Points on a hilly landscape, in no order, each with its height.
From any point a climber steps to the highest of the 2 points nearest to it. It stops when none of these is higher. Distance is the straight distance between rows; heights are no part of it.
lafor h=1.09: [101  85  73 119  64  93 153 155  79 183 145 100 132 184 157 102 125  93
  94 172 159]
Ruta h=6.31: [160 153 157 135 122 129 162 133 169 100 111  97 130 141 136 140 134 146
 152 148 125]
betu h=5.28: [141 148 133 125 132 140  89 106 125 124 136 163 107  90  99 131 140 134
 130 140 117]
lofut h=1.14: [ 80  72  96 153  72  78 111 116  65 179 152 115 104 119 132 132 158  67
  98 169 150]
Veza h=4.28: [126 138 134 154 161 152 108 113 124  81 111 108 138 128 125 133 130 162
 159  95 112]
rizen h=2.62: [126 166 166 145 222 149 121 111 117 146 112 150 130 111 141 138 143 126
 165 141 127]
kiv h=4.75: [124 163 132  99 168 157  88  86 128 129  81 162 144 161 126 136 139 170
 145  93  92]
saseg h=4.65: [124 158  87 101 108  88 112 104  86 118 152 144  96 135  86 124 128 120
 110 150 131]
sot h=3.60: [129 160 139 129  82 143 150 132 170 146 119 101 116 124 147 102 133 101
 146 107 164]
Doni h=5.25: [111 107 200 151 204 135 110 147 153  88 136  97 148 113 151 204 193 145
 145  79  98]
Risav h=4.05: [161  88 153 135  62 149 189 158 167 128 142  79 130 129 168 119 123 120
 150 126 148]
maziv h=4.22: [174 134 107 104 127 115 141 136 153 123 140 165 100 175 129 121 113 108
  76 182 129]
Sotot h=6.65: [119 128 154 136 112 135 108  86 169 115 113 132 161 135 130 129 100 174
 146 122 123]
dazu h=1.05: [121 111  96 100  37 103 117 125 117 190 123 142 115 169 159 123 113 114
  69 187 153]
kago h=2.76: [146 133 136 102 164 150 104  91 120 107 136 193 118 169 130 115 119 143
 130 139 113]
doto h=2.15: [145 144 102 165 120 115  92 131 108 121 114 163  95 125 115 126 115  97
  77 148 103]
masu h=3.58: [132 150  83 150 127 117 138 142 107 112 148 122 102 166 128  98 102 102
 117 138 140]
pefif h=0.88: [145 129 156  87 109 165 168 151 167  97 104  85 157 178 165 120 118 187
 133 158 160]
gupe h=3.47: [151 103 151 109  83 141 174 179 151 102 109  91 146 156 131 113 103 117
 112 178 149]
podu h=3.99: [148 143 130 102 153 139 155 136 155 111 170 143 121 169 132 106 111 129
 141 154 159]
fifu h=4.10: [139  98 104 142  57 119 140 108 138 140 148 120 121 118 133  92 117 129
 131  94 108]
nem h=2.80: [133 147 154 128 231 145 125 120 123 112 138 159 117 107 122 121 158 126
 146 119 132]
Lotar h=3.40: [117 127 161 146 160 154 146 148 141  78 144 124 133 104 107 125 122 111
 153  92 156]
Siv h=3.04: [140 137 111 120 131 144 114  87 136  97 155 172  99 154 130  98 123 145
 135 104 120]
Mimed h=4.02: [133 139 122 134 184 155  71 131 158 118  96 142 115  58 111 145 162 174
 122  79 103]
gevir h=5.94: [137 126 160 134 162 150  84 123 145 124 121 139 145  78  89 147 126 143
 156 133 117]
tuko h=3.61: [165 156  83 127 106 137 121 135 151 149 134 115  98 134 121 121 134 109
 129 103 105]
Bisel h=3.56: [126 102 123 102  68 136 188 196 129 147 126  89 158 152 153 100  93 114
  99 168 182]
Baga h=4.50: [130 149  90  85  62  95 124 119 102 160 136 124 104 156 104 125 132 108
 117 169 140]
lup h=4.55: [147 109 101 133  95 112 109 132 133 156 172 158  83 137 128 109 129  68
  89 148 128]
pupi h=3.11: [124 123 187 149 176 143 151 120 156  92 139 146 144 125 145 123 114 128
 153 138 157]
Figo h=2.82: [154 148 105 118 198 135 106  97 101 106 117 155 114 103 112 144 151 190
 145 100  70]
vuf h=3.78: [123 160 116 127 163 134 142 138 119  98 144 139 123 176 123  94 100 109
 129 142 156]
sopi h=3.10: [111 148 141 138 190 153 118 144 118  91 152 146 123  92  93 113 128 110
 146 115 159]
sapi h=4.69: [137 174 130 122 133 109 108 120 125 160 124 180 123 150 138 144  89 135
 101 202 147]
Pebun h=5.17: [130  96 117 156 118 133 130 147 143 116 186 138 128 124 115 117  86  92
 122 144 147]
bota h=3.68: [125 113 173 152 126 154 176 152 151  57 129  98 128 138 139 142 112 110
 151  93 153]
fonid h=3.66: [108 134 113 120 162 167  72  93 126 109  97 165 131 123 112 112 131 159
 117  73 108]
rez h=4.18: [143  86  88 104  44  76 125 117  88 188 153 141  93 123 120 131 165  88
  94 159 103]
supe h=4.43: [125 136 109 105  63  90 165 136 113 143 135  99 113 135 111 106 131  97
 116 167 148]
dafib h=3.91: [126 171  80 119  95 109  91 110 107 153 126 180 104 165 138 125  96 119
  91 127 135]
Goni h=4.25: [137  78 109 104  60  99 141 128  93 172 162 134 109 118 110 100 173  67
 114 151 121]
zamul h=6.61: [144 107 164 120 125 147 107 139 161 111 122 108 160 113  77 145 120 127
 154 143 112]
kif h=0.96: [104 116  94 131 140 134 125 168 116  91 117 102 134  55  72 104 129 120
 111  68 131]
Met h=3.36: [152 139 120 155 101 155  90 135 163 135 100 106 104 107 122 123 151 119
 130  88  90]
Muzun h=3.86: [116 159 149 148 123 141 136 114 190 118 109 116 124 135 141 117 128 118
 137  84 153]
tuzi h=3.54: [108 132 103 143 148 161  87 130 116  97 101 119 142 118  99  99 113 135
 127  84 114]
paz h=4.03: [189 152 122 110 148 109 147 120 164 130 130 161 121 166 132 142 108 144
 113 161 106]
zin h=0.66: [120 134 113 135 157 123 130 141 144  85 110 100 139  60  78 142 141 160
 130  57 117]
navi h=3.33: [131 147 121 143 132 163  78 131 174 119 103 106 108  86 111 134 168 142
 130  61 110]
Buv h=7.19: [122 151 126 127 106 106 150 126 103  97 126 104 131  89  72 123 127 123
 144 125 133]
bitu h=0.77: [129 133 186 127 145 118 136 118 178 104  93  97 180 120 116 188 137 160
 161 113 113]
gez h=6.14: [132  86 161 127  89 160 129 143 143  82 125  77 154 130 104 149 122 128
 167 109 114]
zup h=1.88: [128 113  90 154 129 146  79 124 111 106 127 159  90 102 113  94 127 124
  76 103 104]
Dava h=5.05: [131 171 141 114 137 131 108 103 141 159 104 176 138 153 154 133  94 166
 129 173 142]
Motu h=4.21: [154  88 135 151  61 121 191 174 137 141 121  85 140 106 135 114 120  75
 131 136 130]
Buga h=2.61: [151 145 168  86 203 132 139  82 112 179  87 191 130 155 162 151 128 144
 134 154  90]
veka h=4.37: [174 133 111 104  88 118 124 125 147 144 159 168  79 146 131 126 123 100
  90 166 121]
guka h=0.85: [128 121 174 106 122 143 182 153 177  79 108  79 167 167 174 167 122 183
 154 134 160]
mumep h=4.76: [136  99  97 158 109 101 124 152 119 144 182 130  99 107 106 116 124  68
  99 150 128]
megip h=5.64: [119  86 146 138  94 141 160 157 150 120 169 127 140 116 128 114  87  87
 136 132 172]
mup h=1.16: [ 86  89  67 148  67  85  84 108  64 187 152 139  98 121 127 132 142  95
  84 132 129]
Bipiz h=3.72: [142 181  73 112 150 120  91 120  99 124 111 167  97 108  88 134 131 146
  97 100 103]
ruzi h=6.58: [100 139 134 125  89 142 139 139 101  98 113  83 140  87  82 115 131 108
 158  98 146]
gekav h=6.63: [143 168 146 127 127 121 148 117 128  99 118 116 130 126 104 122 125 136
 149 156 135]
pilo h=4.29: [112 177  74 105 135 108  84 103  83 129 139 182  87 144 111 129 122 114
  93 113 134]
Fopi h=3.88: [135 106 154 149  85 158 201 173 143  88 152  89 117 130 171 137 113 108
 167  94 157]
por h=4.78: [107 128 174 153 199 143 125 112 124  85 104 115 152 111 131 144 141 160
 165  95 112]
Bisob h=0.50: [142 157 144 152 165 107 145 120 155 101 115 113 145  65  91 164 133 162
 143  93 113]
siben h=1.02: [151 150 110 121  45 135 114 129 111 160 100 137  97 158 165 113 108 122
 101 191 130]
Far h=5.77: [142 146 187 135 200 147 139 112 158 131 103 123 128 168 200 153 160 155
 164 149 118]
monu h=1.21: [ 89 104  81 139 109 122 109 169  70 119 125  99 133  70  73  99 129 100
  97 106 136]
Nudop h=1.03: [108 124  93  94  61  91 129 111 103 161 145 147  92 171 165 126 113 134
  70 206 177]
bena h=4.89: [134 148 105 111 121 118 101 121  94 119 166 144  85  79  76 120 146 126
 124 141 135]
Mase h=1.59: [125 100  91 155 108 147 102 133 113 112 136 137  87  64 112  74 149 122
 100  73 109]
Vata h=3.81: [177 175 115 121 133 133 130 115 171 133 127 141  96 144 129 141 135 138
 135 114 103]
desa h=6.46: [ 97  80 129 147  84 125 164 160 119 129 163 121 153  92 115 105  98  74
 133  90 161]
zesil h=6.62: [112 100 149 117 252 141 114  96 116 154  96 133 153 107 128 159 160 165
 138  84  69]
zelaz h=0.82: [114 129 189 105 138 135 165 134 179  83 123  88 171 155 146 183 138 156
 172 104 144]
laroz h=4.35: [119 158 157 169 162 131 110 107 194 124 107 120 134 122 160 156 151 150
 143  76 123]
kare h=4.91: [103 120 172 157 182 129  91 119 178 102 133  97 154 113 152 190 173 166
 142  56 114]
Nak h=3.26: [146 137 132 106 182 130  85  87 115 161 113 208 142 113 116 152 105 154
 120 124  90]
Femig h=5.56: [108 134 202 136 209 136 128 110 148 147  99 101 159 158 184 177 183 149
 165 123 113]
mab h=4.33: [128  91 116 126  58  93 169 158 104 164 138 107 137 114 117 100 146  62
 120 157 136]
datin h=5.52: [129 144 146 105 213 149 107  94 124 154  90 146 155 145 128 156 152 168
 153  96  80]
Gopek h=1.23: [106 103  77 122  62 117  78 110  83 168 135 142 113 103  99 104 139 109
  94 106 109]
Duti h=4.09: [133 120 137 132 218 126  95 102 127 143 118 186 137  67 107 141 127 162
 114 121 103]
nugov h=0.98: [153 133 109 119  69 138 125 121 131 123 121 128 110 166 157 105 102 146
 123 169 110]
beni h=2.45: [143 196 138 151 192 122 122 120 110 141  90 152 121 121 130 127 129 123
 136 152 120]
fafad h=4.98: [ 85 113 194 140 184 130 146 156 137  63 117  88 170 145 142 209 162 141
 156  59 115]
fada h=3.89: [113 121 104 141  66 121 165 146 101 133 151  88 137 137 136 111  82 133
 161 141 151]
Bom h=5.67: [136 147 152 125 144 140 109  84 166 139 125 155 141 147 162 140 106 194
 158 146 127]
Zezov h=3.75: [108 121 103 138  61 132 166 168  93 159 126  78 148 145 147  95 108  95
 154 124 160]
kikag h=3.53: [131 160  98 149  98 136  92 104 139 156 123 161 109 144 153 107  93 130
 119 116 133]
vom h=3.23: [155 169  86 121 182 135 105 126 114 105 127 144  98 104  98 123 149 158
 127  87  92]
dakot h=5.49: [ 87  91 195 127 234 127 116 122 114 116 133  93 153 117 170 190 216 157
 147  73  79]
sagul h=4.34: [131 138  90 110 112 109 152 167 127 152 159 113 120 173 136 123  98 111
  89 196 182]
Fote h=5.01: [144 110 155 131 208 167  71 119 139 129 111 168 132  72 114 149 158 160
 134 117  91]
Sama h=2.83: [157 135 150  94 178 125 120  74 100 137 119 213 125 143 142 142 120 156
 133 155  88]
misi h=4.08: [115 140 129 148 107 127 147 147 115 115 144 108 152 136 135 126  67 146
 162 169 165]
pime h=4.59: [116 102 119 139  86 118 123 106 136 117 129 136 138 120 101  92 104 114
 108 101 116]
Naruz h=6.03: [167 140 173 126 179 141 152 123 154 114 109 122 138 157 153 148 140 154
 152 167 102]
kufus h=3.80: [131  94  82 135  65  99 160 132 108 156 181 109 130 124 138 104 102 123
 139 125 135]
lipab h=5.76: [ 99  83 185 114 245 132 125  95 126 152 114 105 156 135 156 177 188 147
 141  80  66]
nuvov h=1.35: [100  99  64 134  87 124  97 147  78 149 143 118 102  55  94  86 152 122
 105  92 118]
vetud h=1.10: [ 82  69  94 120  69  65 166 143  68 192 150 100 140 164 164 121 162  79
 110 179 173]
zav h=1.12: [ 83  67  94 142  87  60 161 140  58 190 162 115 138 128 141 122 185  59
 116 146 146]
runeg h=3.64: [112  84 117 118  52 116 193 186  91 172 120  89 175 142 159  92 108 100
 120 160 163]
zira h=5.96: [118 116 148 136  96 162 121 140 136  98 119  68 138  88 107 150 147 130
 172  75 132]
dok h=0.93: [145 136 120  94  95 153 148 128 142 121 116 110 125 189 153 103 105 179
 130 162 134]
kole h=1.07: [ 95  83  85 104  53  89 122 123  98 200 132 134 130 175 133 115 126  88
  86 158 145]
Viru h=5.26: [ 87 129 196 134 211 139 120 104 139 112  97 109 174 140 152 162 158 156
 170  94 118]
bufo h=4.30: [137 151 142 126 145 131 142 156 135 133 130 125 164 149 136 133  76 151
 144 198 152]
Nupi h=2.30: [137 186 116 165 155 115 112 127 117 131  98 154 111 127 114 128 115 106
 100 161 116]
tifi h=5.37: [ 87  78  98 154  85 108 133 126 105 149 149 126 146 108 106  84 116  83
 102  93 135]
kapun h=4.19: [149 126 114 100 113 132 176 161 166 125 174 117 125 159 143 106  98 128
 114 161 177]
kebo h=4.49: [150 164 107 111 122 109 125 154 134 151 123 132 133 158 134 142  88 148
 104 218 152]
bire h=2.95: [127 133 206 147 201 120 185 120 155  94 107 136 160 125 154 142 116 135
 150 142 143]

Where does a climber stop that starts at each point below?
tuzi => Buv
vuf => Sotot
bota => zamul
doto => zamul
paz => desa
misi => Sotot
rez => zamul

Call two points neighbours if one is among the 2 nearest of the other. Go from one point of each pair to the other, from neighbour to neighbour, staying as high as possible. Name the lowest point that can't be avoided.
Fote, Buv => navi
zamul, desa => kufus
zamul, Buv => zira
Sotot, zamul => Veza
